Each row is a point on a tangle of strands that fork, close into loops and nearly touch. The rows are in no order.
In the rows, zero is written as 128.
Points whose rows are less than 174 apart are linked; no others are. Some points are linked to none.
Riru: [144 158  92 129 116 149 132 132 100  70 117 110 161 136 181 120 126 151
 129 142 179 120  69 155 127 125 183 139 154 130 116 145 127 169 113 157
 197]
Varu: [179 143 142 118 122 102 160 163 128 109  85 140 166 134  91 101  70  83
 151  78 163  89 112 113 163 113 158 116 116 141 113 149 167 122 142  90
 114]
Gazo: [119 116 113  26 154 164  66  98  92 143 118 145  97 162 141 116 144 180
  61 149 160 189 120 152  95 129  85 133 127 113 132 148 132 171  98  99
 146]
Nadam: [148 119 161 151 178 125  63 128  90 159 107  91 112 159 142 132 134 121
  84 122 140 159 144 156 189  93 123 196 103 124 130 110 122 132 134 114
 162]
deme: [116 164 190 144 167 146 157 143 147 118 120 167  78 127  60 112 105 130
  86 100 110 125 132 128 159 160 117  78 129 108 112 125 122 135 136 127
 149]
tipil: [130 110 112 134 105 107  96 134 137  84 153  92 154 125 115 179 135 172
 136 171 131  62 164 173 127 136 122 124 113  88 130 135 137 107 144 159
 198]
doki: [148 110  98 152 143  94 118 181 170  67 181 113 116  99 125 113 162  60
 137 167 136 109 155 112 149 137 183 100 124  96 116  86 138 106 107 174
 123]
danu: [101  73  99 150  66 126 126 101  89  90 128 115 126  85 132 114 111 157
 207 120 132 110 151 102  77 125 118 147 172 109 164 171 155 106 128 121
 122]
kef: [133 117 125 107 155 152  91  97 160 173 113 107 152 157 120 133  90 137
  84 171 159 146 102  92  97 165 143 174 123 129 131  83 124 191 134 161
 143]
Dibi: [169 144 155 154 162 112 135 131 132 147 121 140 158 144 137 119 136  56
 118 122 175 137  80 119 176 112 126 171  93 135 115  57 113 150 139 155
  92]
lepan: [133 121 114 138 103 124 132 148 136 128 122  85  90 152 106  71  87  81
 123 158  89 105 174 105 115 159  87 159  98 152 117  88 113 133 151 117
 166]
liri: [172 118 144 167  55  78 105 139 139 105 146 173 116  98 110 150 136  62
 129 131 132 110 168 170 121 136  88  88 147 142 125  89 171 113 144 147
 117]
sones: [ 96 156 107 164 107  98 108  87  93 155 157 125 149 155 203 172 164 128
 100 159 121 146 141 165 153 102 121 122 147 139 147 165 105  98  80  95
 199]
digu: [122 131 172 138  77 144 107 154  72 185 165 145 110  83 117 181 124 114
 135  98 107 118 195 107 104 103 112 158 145 151 145 145 145 155 168 123
 100]
sela: [135 150 164 148 145 165  62 197  98 149  94 115  53 109 127 137 130 128
  68  94 113 184 157 180  60  72 121 145 170 161 119 139 104 145 151 115
 139]
ged: [ 94 155 156 146 175 207 143  79 113 112  75 145 135 128 109 104 108 154
 118  73 145 147  95 108 129 155 108 165 147  89 132 115 118 140 140 138
 122]
Vivi: [115 118 105 183  57 106 142 103 206  73 153 145 118 159 112 119 126 118
 136 209 142  81 160  93 104 129 142 109 126 104 163  93 170 105 157 199
  96]
det: [141 136 134 188 139 144  99 189 113 124 130 114 137 122 136 135 136  98
 119  85 101 182 209 119 119  76 150 135 139 116 113 118 125  95 134 130
 146]
nune: [134 107  97 122 115 140 137 126 168 157 112 105 135 210 110 124 108  93
 129 185  98 116 177  75 112 149 131 162  57 135 140  88 111 119 158 142
 161]
Befu: [125 155 146 161 165 141 190 167 140  92 138 123 112  81 126 105 132  93
 169 110 107  56  89 147 135 131 139  68 120  93 140 140  91 129 106 138
 111]
bivi: [106 142 127 126 104 134 131 112  80 171 136  52 106 116 175 122 172 190
 118 135 124 176 165 157 122 120 119 188 142 171 120 126  84 156 109 137
 147]
Gubag: [ 85 109 136 136 129  92 176  62 161 110  87 137 172 150  87 105 120  85
 172 107 124 141 118  84 166 126 135 124 137 133  97 140 139  55 111  76
 112]
ruda: [115  81 139  86 120 163 153 157 167  92 122 124 111  89 112 121  87 175
 155  97 120 103 112 151 101 176 163  92 106 138 138 164 163 143 170 104
  75]
Fegil: [129 112 165 108 140 147 132 142 136 124 198 141  77  90 144 150 152 106
 146 127 133 134 142 101 139 150 144 150 109 126 144 116 129 125 150 173
  46]
lotod: [153 133 124 176 132 144  57 176  98 130 109 104  97 101 156 142 125  51
  74 103 113 157 165 186 107  65 100 151 176 143 130 122 109 104 128  89
 138]
sosuf: [122 168 108 171 138 148 142 114  78 116  70 143 170 103 129 112 117  76
 162  76  91  68 124 134 136 127 103 103 127 105 129 139 146 141 114  95
 172]
pasir: [149 134 147 145 146 110 166 153 140  90 174  96 100 129 126 121 112 120
 155 173 145  56  63 132 165 109 146 121 122  98 144 145  90 121 116 155
 146]
fab: [ 67 151 159 154 182 148 162 138 170 135  84 153  88 182  83  82 104 132
  89 117 100 155 142  97 145 170 166 116  89 139 114 115 110 140 134 137
 156]
rular: [117 173  96  58 136 135 125 133 117 151  82 151 112 161 131 120 113 156
 110 123 128  88  74 104 136 152  91 152  88 137 112 138 133 172 162  98
  63]
loda: [105 136 154 122  94 118 110 109 141 103 141 142 125  79 153 191 155 182
 120  98 145 147 102 204 114 116 129  85 192 148 117 178 144 113 145 117
 107]
Ragif: [117 122  66 137 180 113 159 166 165 111 138 141 152 154 123  90 181  73
 132 158 118 133 139  99 144 155 139  99  80 105  96  61 102 107  89 140
 103]
kapil: [185 116 119 124 172 152  65 162  56 166 167 144  79 145 147 165 182 126
  84 150 151 187 143 165 127  41 101 145 147 100 168 140  88 107  96 122
 152]
mula: [139 129 166 169 112  80 132 138 151 152 159 154 190 133 144 175 141 109
 129 125 132 169 131 146 118  69 123  86 151 132 121 112  98  89 100 126
 102]
mezi: [110 129 138 102 165 196 109 127 113 135 159 108  87  99 120 145 154 148
 128 131 113 107 152  89 128 154 104 180 106  88 135 105 123 143 147 157
  82]
Gekib: [169 203 128 137 118 134  94 190 111 118 121 170 137 100 111 165 132 128
  65 117 136 128 114 157 113  91 120  79 186 124  94 128 142 163 136 125
 152]
fir: [131 155 129 146 122 143 166 144 122  70 133 139 150 121 118 135 130 172
 155  92 159 101 128 127 186  92 188 155 140 104 120 168 148  74 143 158
 159]
mab: [163  88 158 108 211 175  91 142 127 140 156 105  70 120 101 158 144 187
  75 145 118 175 116 170 114 120 154  99 132 103 147 133 100 147 109 171
 153]
bep: [165 152 128 119 120 123 143 148  98 163 113 130 149  99  96 119 116 160
 129 128 127 125 101 134  81 113  53  84 162 101 138  98  64 158  95 114
 145]
vunu: [135 117 133  77 143 167  74 126 151 138 113 161 127 167 141 115  98 172
  64 126 180 191 111 128  88 137 100 145 139 125 131 106 143 160 144 129
  96]
tafol: [199 136 152  63 195 121 105 150 103 142 117 147  79 118 125 123 101 114
 123  95 145  93  73 161 166 134 104  80  86 121 151 169 140 134 131  99
  88]
Mirez: [122 106 174 166  80 135 172  95 177 134 112 132 181 134  84 137 103 152
 139 131 123 121 147 169  88 148 100 113 124 146 129  66 116 136 148 163
 155]
kedon: [170 144 115 123 175 125  90 190  80 192 171 129  88 159 145 118 167 154
  86 160 108 143 126 154 116  73  79 126 104 119 145  98  76 170 113 146
 150]
zumap: [155 111 113 112 155 145 112 135  75  84 139 119 140 109 175 149 141 127
 151 147 179 111  50 183 114 123 132 107 151  90 151 166 111 148 101 134
 189]
zat: [177 130 145 152  64 105 121 130 156 114 148 168  87 152 127 109  91 101
 106 126 172 134 141 165 125 158  64 126 146 167 115  91 131 101 159 145
 121]
takan: [125 113  32  70 168 116  91 123 102 119  95 104 143 133 148  94 155  87
 123 154 114 154 121  86 147 139 107 151 113 103 123 107 121 120  95  75
 143]
Reli: [113  80 153 148  92  97 137  99 131  99 150 121 121  99 137 162 149  43
 176 173 117  98 135 137 137 165 176 142 108 160 149 107 168 139 151 177
 137]
sagov: [100 177 161 163 137 177 115  73 137 109  91 147 125 104 140 123 119 119
  99  63 142 119  89 152 151 139  88 145 168 133 109 126 164 138 166 119
  80]
kofo: [149 118 144 149 168 139 133 214 115 155 116 143 141 177 111 104 101 130
 120 112 118 167 171  88 114  89 152 129  79 104 140 110  96 127 121 133
 155]
nefub: [130 149 143 130 154 207 116 110  85  96  99 128 121  84 132 117 135 134
 114  85 168 193 107 122 108 122 153 139 202  95 132 128 113 160 115 151
 143]
kugo: [101 118  96 116 115 146 127 128 150 133  88 149 131 123  83  70 104 146
 125 108 113 175 166  53  99 162 101 128 134 111 128  81 133 128 134  99
  86]
Pif: [ 82  99 134 105  76 109 209 122 157 105 109 127 140 137  61 112 133 136
 175 123 115  59 143 117 165 109 180 151  99 156 119 176 170  60 181 126
 131]
Muso: [140 155  97 116 154  87 114 192 116 147 118 120  86 146 115  65 127  35
 123 126 110  96 168  66 143 125 104 144  90 133 103 104 132 125 136 100
 102]
Mim: [141  65 144  97 128 151 111 118 129 105 141  93 147 110  81 173 116 192
 158 143 143  87 131 163 102 147 102 130 125  71 150 131 121 109 128 140
 149]
Bem: [150 110  94 119 174 148  87 166  64 135 165 169 123 144 186 138 145  79
 118 128 139 186 136 118 125  76 120 121 135  97 165 152 108 107  94 108
 164]
Femez: [ 83 110 151 117  62 114 218  79 148 129 113 148 174 105  64 102 123 127
 175 119 132  68  94  88 143  90 168 167 141 145 133 136 159  94 174 161
  88]
Lafu: [157 107 133 114 185  98 129 129 175 153 140  98 167 154 108 153 159 161
 103 158 129 175 133 138 172 131 196 100  72 117 109  95 123 132 109 156
 167]
tapeb: [153 162 133 167 139 153 126 151 121 158 167 109 118 112  87 146 156 145
 112 156 129 135 159  94 134 111 118 132 155  80 128  77  78 137 120 180
 178]
funa: [122  69 123 127  84 120 146 124 116 105 141 148 166 127  99 139  95 139
 198 149 112  76 143 104  75 129  84 113 106  86 174 127 115 102 130 118
 129]
pefat: [112 151 166  79 178 119 154 145 122 183  80 114  93 111  60  94 131 136
 146  87  77  95 164 100 146 138  94 107  58 109 137 121 116 139 141  92
  89]
fivev: [119 142  99 126 102  96 141 171 171 132 169  98 123 168 182 109  94 150
 113 175  95 128 123 128  95 119 163 103 113 173 113 158 115 142 118 121
 152]
rugub: [136 132 123 135 173 170 152 211 157  88 112  90 109 128 167  64 120 130
 124  89 117 142 132 139 129 107 163 137  88 128 116 123 105 125 132 120
  44]
tuni: [139  79 107 104 172 145  93 117 193 118 151 183 130 170 144 134  93  49
  91 166 135 136 112 127 109 162 112 126  94 123 149  77 142 120 131 155
 110]
Feku: [143  80  91 102 127 117  55 100 156 153 171 151 140 152 181 171 118  85
  74 188 148 118 134 176 103 139  71 141 136 135 160 103 137 123 108 119
 138]
Ledi: [163 121 140 166 139  94 124 159  76 162 142 139 138  88 141 153 160  59
 130  96 138 157 134 177 156 148 149 101 132 162 128 110 119 154 122 120
 189]
Kamo: [185 154 181 136 137 119 152 143 114 130 141 165  59 139  94 108 111 139
 108 112 163 139 112 145 176 144  97 123 131 136 126 112 104 121 136 157
 129]
sadag: [115 118 129 119  94 158 121  90  89  97 119  85  86  90  97 105 111 163
 159 106 156  95 145 119 119 159  86 172 198 113 133 173 148 102 130 115
 161]
Sar: [148 142 170 155 148  76 161 136  94 171 127 108 131 116 139 131 120 104
 131 117 116 121  86 189 171 124 135 118 105 184 108 135 104 172 118 111
 186]
Vop: [121 132  95 103  84  88 157 128 121 105 128 130  95  67 126  86 143 157
 154 121 134 155 135 128 112 204 128 103 166 153 118 126 122 135 116 131
 135]
zod: [167  97 163 109 165 140  86 113 141 179 194 172 120 157 154 199 123 138
  97 155 164 181 137 115 118 109 142 130 120 114 176 147 119 110 122 170
 109]
tozi: [114 125 199 139 185 126 118 106 168 129 144 152  68 134  81 124  93 113
  84 115  98 161 113 120 146 106  95  77 164  97 129 151 110  81 109 107
 113]
tabin: [117 203  90 132 181 135 152 153 112  91  83 124 109 159 146  45 124 111
 103 111 115 117  88 105 149 114 112  99 132 106  99 153 105 126  87  81
 148]
mada: [ 94 135 143 131 116 123 140  85 183 118 153 108 158 138  94 179 161 147
 134 174  99  80 176 127 155 149 163 129  90 115 120 112 157 109 159 170
 184]
govib: [ 67 186 152 183 140 130 157  89 116 147  99 140 177 119 117 125 137  85
 121  91  94 107 129 106 168 115 145 150 136 149  92 123 147 148 131 123
 168]
kovu: [145 128 123 108 170 133 140 215 153 119 142 174 151 188 102 130 104 131
 103 136 132 116 140  96 148 112 171  88  65 103 115 140 135 117 120 111
 115]
togeg: [156 120 118 116 113 106 137 127 117 129 123  93 103  35 133  87 157 111
 154 115 138 141 135 139 120 176 110 135 155 136 128  67 109 155 114 156
  84]
lonef: [131 140 134 157 149 162 140 134  83 123 133 165 151  90 138 139 112  77
 170  96 113  88 100  87 120 111 129 114 137  85 156 143 133 146 120 123
 112]
Lagu: [122 155 153 112 105  92 210  91 144 140 132 153 166 116 103 112 126 138
 170 128 153  83  60  87 164 104 121 147 134 121 133 118  96 114 121 148
  68]
fike: [105 122 119 151 111 127 163  68 171 118  89 129 157 161  70  88 111 131
 142 130 131 165 160  73 155 146 127 155 135 128 116  90 124  77 129 128
 152]
sobik: [121  87 104 157  47 108 131 145 186  68 137  97 123 109  94 111 107 157
 148 165 135  68 159 145  99 153 156 123 125 137 121  96 189 155 172 171
 123]
Daf: [ 97 129 143 174  83 136 192 133 146 135 117 111 123 118 142  77 131 128
 176  70  96 127 154 132 119 108 112 156 107 185 113 121 129 105 170 121
  77]
dezoz: [120 133 133 125 177  87 108 131 143 169 117 122 126 159 164 106 121  61
  98 149 110 117  79 144 144 119  68 152  75 153 117  81  95 156 124 108
  93]
Mafal: [150  79 111 117 106  73 119 176 184  93 171 175 128 109 115 128 127  81
 129 144 119 144 166 145 103 159 141  52 127 134 127 103 159  97 119 140
 115]
razu: [105 132 181 133 128 111 157 120 139 116 155 119 108  98 109 136 167  39
 149 127  98 109 156  98 166 138 172 141 110 157 114 109 170 129 158 147
  94]
ked: [ 78 117  61 109  81 131 120  94  90 125 126 146 122  82 126 164 170 144
 166 144  90  96 146  92 123 187 152 158 128 131 120 138 203 174 136 147
 112]
rur: [ 96 137 126 113 122 128 105 153  60 183 108  91 127 132 149 125 137 171
 100 118  87 176 182 135  98 107 119 145 123 151 124 148 105 178 117  85
 189]
pibag: [ 88 131  91 122 156 105 155  91 167  97  64 118 147 111 103  85 149  74
 159  88 106 124 123 110 154 175 150  94 132 132  76 122 166  98 112  81
  74]
kat: [114 119 124 121  89 134 187 146 149  89 120 199 144 158  64 114  98 112
 173 140 119  66 139  75 127 140 124  82 102  96 157 143 137  91 133 100
 102]
Zopi: [ 70 149  78  98 115 138  97  88 116 141 144 121 114  91 144 143 191 145
 119 148  89 116 164 102 141 179  80 155 120 120 109 101 144 139 131 121
  90]
vufe: [ 65 141 163 118 205 126 145 147 142 156  44 133  87 167  91  68 122 136
 127  89  86 129 122  87 150 146 136 150  70 115 110 117 108 137 142 104
  87]
kop: [110 119  71 142  80 110 128 103 114  70 101 159 138 156 174 139 131 120
 170 127 126  77  98 174 130 170 105 132 106 154 120 156 165  99 153 112
 131]
fut: [ 95 117  71 103 108 114 153 127 115 148  85 132 198 151 147 139 141 146
 162 106 107 164 130  91 125 126 180 162  99 169 106 138 139 143 140 101
 114]
tukog: [116 156  53 131  91 151 168 141 104  86 103 152 116 208 188 107 130 142
 160 125 133 110  99 126 131 145 129 163  97 162 114 156 116 100 152 124
 131]
pul: [ 93  82 198  97 106 137 127  75 144 138 137 118 109 110  68 154  88  97
 149 137  96 106 158  96 138 139 102 131 119 132 147 150 168 108 169  84
 119]
Napu: [136 119 175  85  84 113 136 111 103 174 131 125 134  47  90 150 106 125
 169  86 122  89 147 115 127 113 118 136 153 145 148 164 164 141 155  99
  77]
duvik: [105 149 200 161 112 170 104  79 107 153 121 126 107 104 103 175 117 111
  97  90 132  76 129 185 135 153  76 162 160 146 118 134 152 154 159 120
 141]
sugov: [159 153 148 134 165 133 110 181 148 122 116 121 150 126 148 105 115  97
 109  93 158 134 107  98 150  85 166 171 108 121 107  95 144 157 154 135
  42]
Nav: [ 92 158 130 146 105 128 171 126 125 147 134  79  95 141 140  78 131 190
 140 106  93 148 163 112 140  99 106 176 124 163 108 140  94 100 135 115
 120]
kem: [129 119 114 110 127 113  65 121 140 167 137  91 162 128 156 138 120 115
  61 165 120 118 116 171 120 106  64 150 129 134 121  83 119 164 116  94
 112]
viz: [126 149 123 155  79 101 165 132 123  83 120 165 193  79 108 137 140 178
 176  83 144  79 124 147 128  78 137 109 168  97 136 153 150  93 138 148
 105]
Kol: [165 104 131  74 113 129 121  99  97 106  96  72 127  86 107 107  80 148
 147 124 183  94  75 135 139 152 119 168 166 126 130 154 143 151 127  99
 140]
Sobe: [146 159 170 103 232 121 129 128  93 149  93 103  90 105 135  97 144 107
 141  71 136 126  66 120 200  99 151 130 106 116 135 162 122 139 119 111
  82]
rosos: [116 119 134 203 111  99 142 113 173  78 135 153 183 115 128 132 101  53
 139 153 118 105  94 121 108 122 175  77 156 115 121 100 161 151  99 163
 142]
zezir: [101 120  99  56 155 173  77 139 116 119 148 106  68 122 139 127 142 168
  76 151  98 137 147 165  78 166  82 109 149 118 119 153 140 155 112 112
 170]
Fep: [182 142 184 131 194  83 141 131 108 135 111  99 125 131  70 101 125 147
 119  91 138 126 110 117 212  54 140 123 132 106 101 148 128 102  99  97
 115]
mova: [124 138 134 120 121 105 175 124 123 146 110 131 135 153 135 140 125 162
 131 117 121 129 103 182 162 179 161 140  77 198  93 133 129 152 144 141
 178]
Zakar: [162 108 122 145 113  98 126 146  89 121 169 168 107  96 156 139 118  52
 153 129 159 146 114 116 135 174 179 127 144 164 140 132 144 150 128 156
 155]
gepeb: [162 154 132 137 135 105  90 154  36 180 116 120  93 118 126 150 183 135
  91 121 126 182 145 164 149  27  92 118 160 123 144 153  73 114  84  67
 150]
sul: [101 153  71  89 108  86 131 142 110 136 125 183 109 143 136 126 110  83
 128 139 104 119 103  74 129 178 133  95 130 169 104 165 157 152 128  85
 139]
Vumus: [139 121  74 157  85 176 100 107 128  95 140 130 139 148 174 144 158 173
 136 143 158 142 180 126  91 161 155 169 129 120 141 116 164 121 140 192
 146]
mupo: [ 89 100 122 128 176 139 135 103 161 109 134 121 103 163 152 124 131 111
 136 138  73 143 122 147 139 166 110 113  76 127 123 138 107  77 120 111
 141]
Nin: [121 184 144 136  83 133 122 140 141 132 162 181 143 122 124 192 131 192
  95 127 135 124 121 147 110 119 116  85 175 135 109 145 141 146 146 147
 129]
Masem: [121 148 102 130  92 174  88 115 160 121 132 180 138 191 194 120 118 174
  81 122 171 185 134 121  87  94  88 124 143 145 126 135 159 113 165 116
  89]
lilaf: [133 139  83  84 115 121 121 133 146 104 130 109  94 121 131  84 124 173
  82 164 153 168 121 156 103 192 121 108 169 144 107 105 120 154 106 143
 188]
sez: [132 189  85 124 133  71 101 145 112 129 149 175 115 145 146 107 133  38
 106 142 123  94 121  77 157 121  89 105 139 135  93 143 154 118 108  86
 121]
nomo: [123 145 161 115  92  93 114 140 114 197 162 154 129 136 102 155 127 124
 118 126 129 161 201  62 152 102 134 171 112 155 121 123 151 132 162 121
 106]
povo: [129 144 110 155 141 180 129 133  70 131 166  87 103 118 137 135 173 154
 148 158 135 106 135 131  95 144  93 150 163  82 146 120  74 134  91 177
 203]
Sisum: [124 136  95 104 106 102 103 150  91 144 120 141 207 112 177 150 143 120
 131 107 126 161 132 111 117  88 158 125 129 145 116 148 164 162 112  77
  99]
pirek: [ 71 142 147 186 146 125 137  63 156 139 119 125 169 119 143 124 107  67
 121 136 100 147  93 115 126 139 130 114 159 141 123 110 109 145 100 121
 155]
muvi: [ 78 100 116 116 148 184 172  75 115  96 112 132  85 116 127 134 127 107
 192 121 112  90  73  99 129 204 146 161 122 118 147 148 108 118 135 150
 103]
lof: [146 125 163 146 223 143  94 141 150 134 124 117 134 140 124 157 150 154
  64 122 117 196 109 176 152 105 186  86 124 105 113 120 116 147 105 155
 182]
ruvog: [176 104 184 150 167  92 114 118 133 215 155 121 115 177  95 166 146 162
  90 164  99 160 172 145 151 102 144 103  75 142 145 115 103 141 124 162
 189]
kedi: [114 134 188 126 131 148 125  96 124 122 137  79  92 108 129 153 109 196
 111 119 121 145  81 177 121  98 139 123 194 134 116 192 112 138 117 118
 144]
kal: [111 103 146  97  93  83 221 113 177 137 121 127 149 172  82 135 122 161
 161 158 131 102 103 140 164 146 198 142  80 179 126 134 116 114 145 156
 146]
Rono: [189 132 158  89 162 121 150 164 117 144 109  80 150  85  88 121 130 181
 157  86 121 105 122 138 154  62 121 109 106  83 138 135 102 110 115 107
  78]
bisum: [145  89 148 178  63 126 133 119 110 157 122 118 170  78 113 181 142 149
 154 119 149 149 162 188  69 142 126 147 172 159 144  84 101 145 124 170
 152]
namoz: [121 117  73 129  80 167  67 103 160  72 137 125 108 147 174 121 153 182
 106 134 161 154 168 136 126 125 100 149 151 130 114 132 195  82 164 119
 102]
doma: [133 148 129 142  91  75 157 134 143 122 101 136 217  67  82 131 149 127
 174  90 104  66 151 142 114  86 126  62 137 105 109 114 165 119 110 114
  99]
Ditar: [ 82 139  76 194  69  88 101  73 137  89 124 122 154 141 182 132 148 120
 131 155 115 114 145 175 129 152 105 124 153 152 116 130 147  96 114 122
 187]
val: [161 131 143 135 148 143 131  85 138 111  83 127 114 216 134  99 105 215
  88 117 153 195 127 157 160 122 141 142 111 145 121 146 124  93 125 139
 171]
varog: [127 131 134 146  70 140 136  90  99 169 154 183 139 159 126 154  99 153
 146 144 178 149 143  86  71 164 105 131 182 139 164 146 115 133 111 158
 176]
Nez: [ 93 118 124  69 133 140 173  89 146 141  94 134  84 144 121 124 118 133
 153 125 113 105  64 111 146 187 109 158 100 156 125 137 109 137 159 114
  55]
zet: [117 107  98 169  54 146 137 100 189 117 135 127 137 208 143 139 102 102
 154 191 106  70 154  88  97 118 141 151  87 147 148 123 171 111 183 153
 127]
romi: [145 162  88 116 193 127 140 149 143 115 118 165 178 112 135 101 177  98
 124 108 138 126  96 123 139 126  99  66 110  73 116  77 115 119  85 120
  77]
Pap: [133 116 161  96 187 175 129 156 144 114 110 147 113 131 134 131  78 126
 124  85 101  89  83 162 116 134 110  87  80 104 143 167 136 130 147  90
  75]
lisi: [149 132 163 133 215  86  93 118 113 142 106 109 127 156 122 113 167 132
  91 103 101 151 110 165 184  56  84  94 113  98 106 136 109  85  80  75
  96]
zil: [109 155  77 126 137 183 126 130  82 121 138 187 115 182 211 129 131 113
 117 132 135 134  93 131  82 169 112 144 114 153 138 138 123 157 126 147
 140]
vorut: [130 114 143 155 114 156 164  52 159 162 130 142 147 191 142 146  94 189
 147 159 161 145 130  95  72 155 143 135 136 113 174 170  96 100 117 164
 182]
rasu: [135 125 126 104 116  93 137 150  71 140 177 148 111 122 168 164 160 137
 174 128 115 109 135 139 150 126 114 122  93 140 144 181 113  99 123 106
 130]
pef: [206 124 168 147 112 106 102 123 153 181 167 121 103 166 127 187 138 185
  91 162 145 170 178 149 123  87 145 130 139 136 145 147 101  85 124 174
 155]
fif: [171 134 106  85 139  76 114 158 111  88 120 105 164  61 128 127 150 135
 153 128 163 119  74 148 135  88 145  58 174  78 135 153 113 131  91 106
 144]
babet: [145 115 154 105 120  85 153 162 125 144 151 131 192  91 165 155 134 152
 165  97 142 170 102 135 116  79 180 106 135 148 128 155 118 133 109 111
  67]
Pani: [154 137  83 102 131 106  90 145 114  50  97 111 148  78 131 110 155 117
 127 101 144 143 141 158 152 126 143  79 170  92 104 151 173  98 101  88
 161]
Zop: [120 151  87 119 179 126 115 157 100 143 148 174 142 202 218 127 129  87
 107 147 120 151  78 108 124  87 131 128  90 145 134 156 107 133  99 114
 137]
lani: [133 157 131 119 178 147  99 129 111 176 148 104 115 103  98 130 147 142
  78 159 140 142 108  97 151 157 138 143 145 108 119  82 114 215 127 162
 183]
movi: [118 106  72 160  62 141 146 130 138 121 125 147 176 139 168 124 137 171
 161 130 120 152 144 119  82 144 164 150 106 159 128  96 161 153 141 168
  96]
boka: [120  96 159 133 121 156 118 110 162 161 197 135 134 137 182 185 120 123
 145 158 129 148 148  93  84 113 161 141 109 128 170 142 119 120 142 175
  74]
Nedi: [136  41 117 161  76  95 113 117  97  93 130  76 152  64 154 132 127 132
 194 122 151 143 148 169  81 117 147 162 172 128 162 126 119 116 116 147
 121]
Nos: [130 172 112 143 121 165 149 160 119  83 124  95 159 100 149 109 147 173
 130 105 135 141 122 132 133  98 186 146 157 109 108 123 128 150 123 159
 142]
Kek: [108 122 187 158 138 145 108  81 182 121 143  92  96 103  81 163 100 152
 100 134 102 155 140 145 120 113 121  97 193 105 124 148 109  82 124 132
 154]
Kan: [162  91  97  76 155 106  89 100  70 147 109  80 120  83 120 114 126 100
 136 145 151 133 102 122 168 152 107 150 143 112 143 134 120 143 102  66
 167]
kabi: [134 152 111  85 120 135 102 183  82 134  88 112 138 124 155 106 116 146
 108  94 102 141 144 150  96  96 114 107 116 136 114 164 137 170 132  64
 143]
doza: [143 127 135 135 100 108 127 109 177 101 181 108 102 142 114 125  96 131
 134 207 174  83 114  87 123 133 133 144 152  97 162 125 104 106 128 187
 130]
Ros: [117 108 144 127 108 177  98 101  94 165 174 113  89 138 139 178 160 158
 130 147 167 142 156 121  69 169 100 157 187 123 170 164 112 120  86 168
 156]
kelig: [ 99 145 114 140 124 136 164 119 157 124  77 103 131  85 138  64 133 115
 173  42  94 125 138 134 113 137 130  95 120 159 114 134 160 117 139  94
  39]
mog: [149  94 153 133 146 160 126  70 138 157 102 106 149 193 165 137 100 207
 108 140 140 198 124 170  88 119 133 132 119 135 152 161  95 115 102 138
 175]
Laz: [113 107  94 123 104 118 164 159 203  84 123 159 165 200  77 131 107 112
 142 187 145  86 142  74 149 131 187  94  93 107 125 143 145  87 130 114
 105]
razi: [ 99 111  82  92  94 163 170 154 177  98 111 108  71 139 121  87 103 162
 137 153 133  85  91 130 122 209 148 137 111 169 119 132 122 160 163 128
  74]
tev: [ 84  79 141 100 123 153 130  86 179 120 129  98 124 135 102 135  61 152
 139 142 113 125 121  85 114 156 165 131 126 133 136 166 153 121 156  99
 131]
Sudi: [ 98  94  97 165 118 186  67  73  94 104 118 117 139  91 173 151 157 102
 105 125 128 134 135 177  85 164 104 147 182 108 146 114 158 146  93 125
 134]
kazu: [133 112 137  83  79  68 171 131 155 177 159 124 123 162 107 143 129 143
 154 169 134 159 164  75 151 133 184 158  88 192 124 129 125 119 151 142
 111]
Tonup: [156 157  86 115  93 127 125 132  91 144 122 101 123  80 159  98 140 106
 144 136 143  93 102  98 119 149 112 181 140 148 119  88 131 196 127 150
  69]
bif: [129 131 157 153 121  77  99 120 163 168 149  84 199 120 130 166 134 100
  95 149 117 130 136 149 154  57 115 132 131 129 102  94 117 134 108  99
 110]

How many points has the smallest loop of links through each point below? Write 0 if it is on no loop.
Sobe => 0
Sisum => 0
kedi => 0

A tip is a point with one link. Name the tips that can be reached along the links from each point below, in the order of the rows.
Muso => sobik, rosos, sul
viz => duvik, doma, Pani
loda => Gekib, pefat, romi
det => sela, Mirez, takan, mada
pibag => kugo, rugub, tuni, val, Tonup
Ditar => sones, kedon, gepeb

Name the points in between on the shortest way along the links from the first point to the second, in order.
povo, kugo => tapeb > lani > kef > vunu > Masem > namoz > Vumus > movi > fut > Sisum > kabi > rur > bivi > Nav > Daf > kelig > pibag > Gubag > fike
lof, ruda => Lafu > ruvog > pef > zod > boka > Fegil > razu > Reli > Zakar > Ledi > Sar > mova > kal > kazu > nomo > digu > Napu > pul > tev
liri, Gekib => zat > Kamo > deme > tozi > Kek > kedi > loda > Nin
mada, takan => tipil > Mim > funa > danu > sadag > Kol > Kan
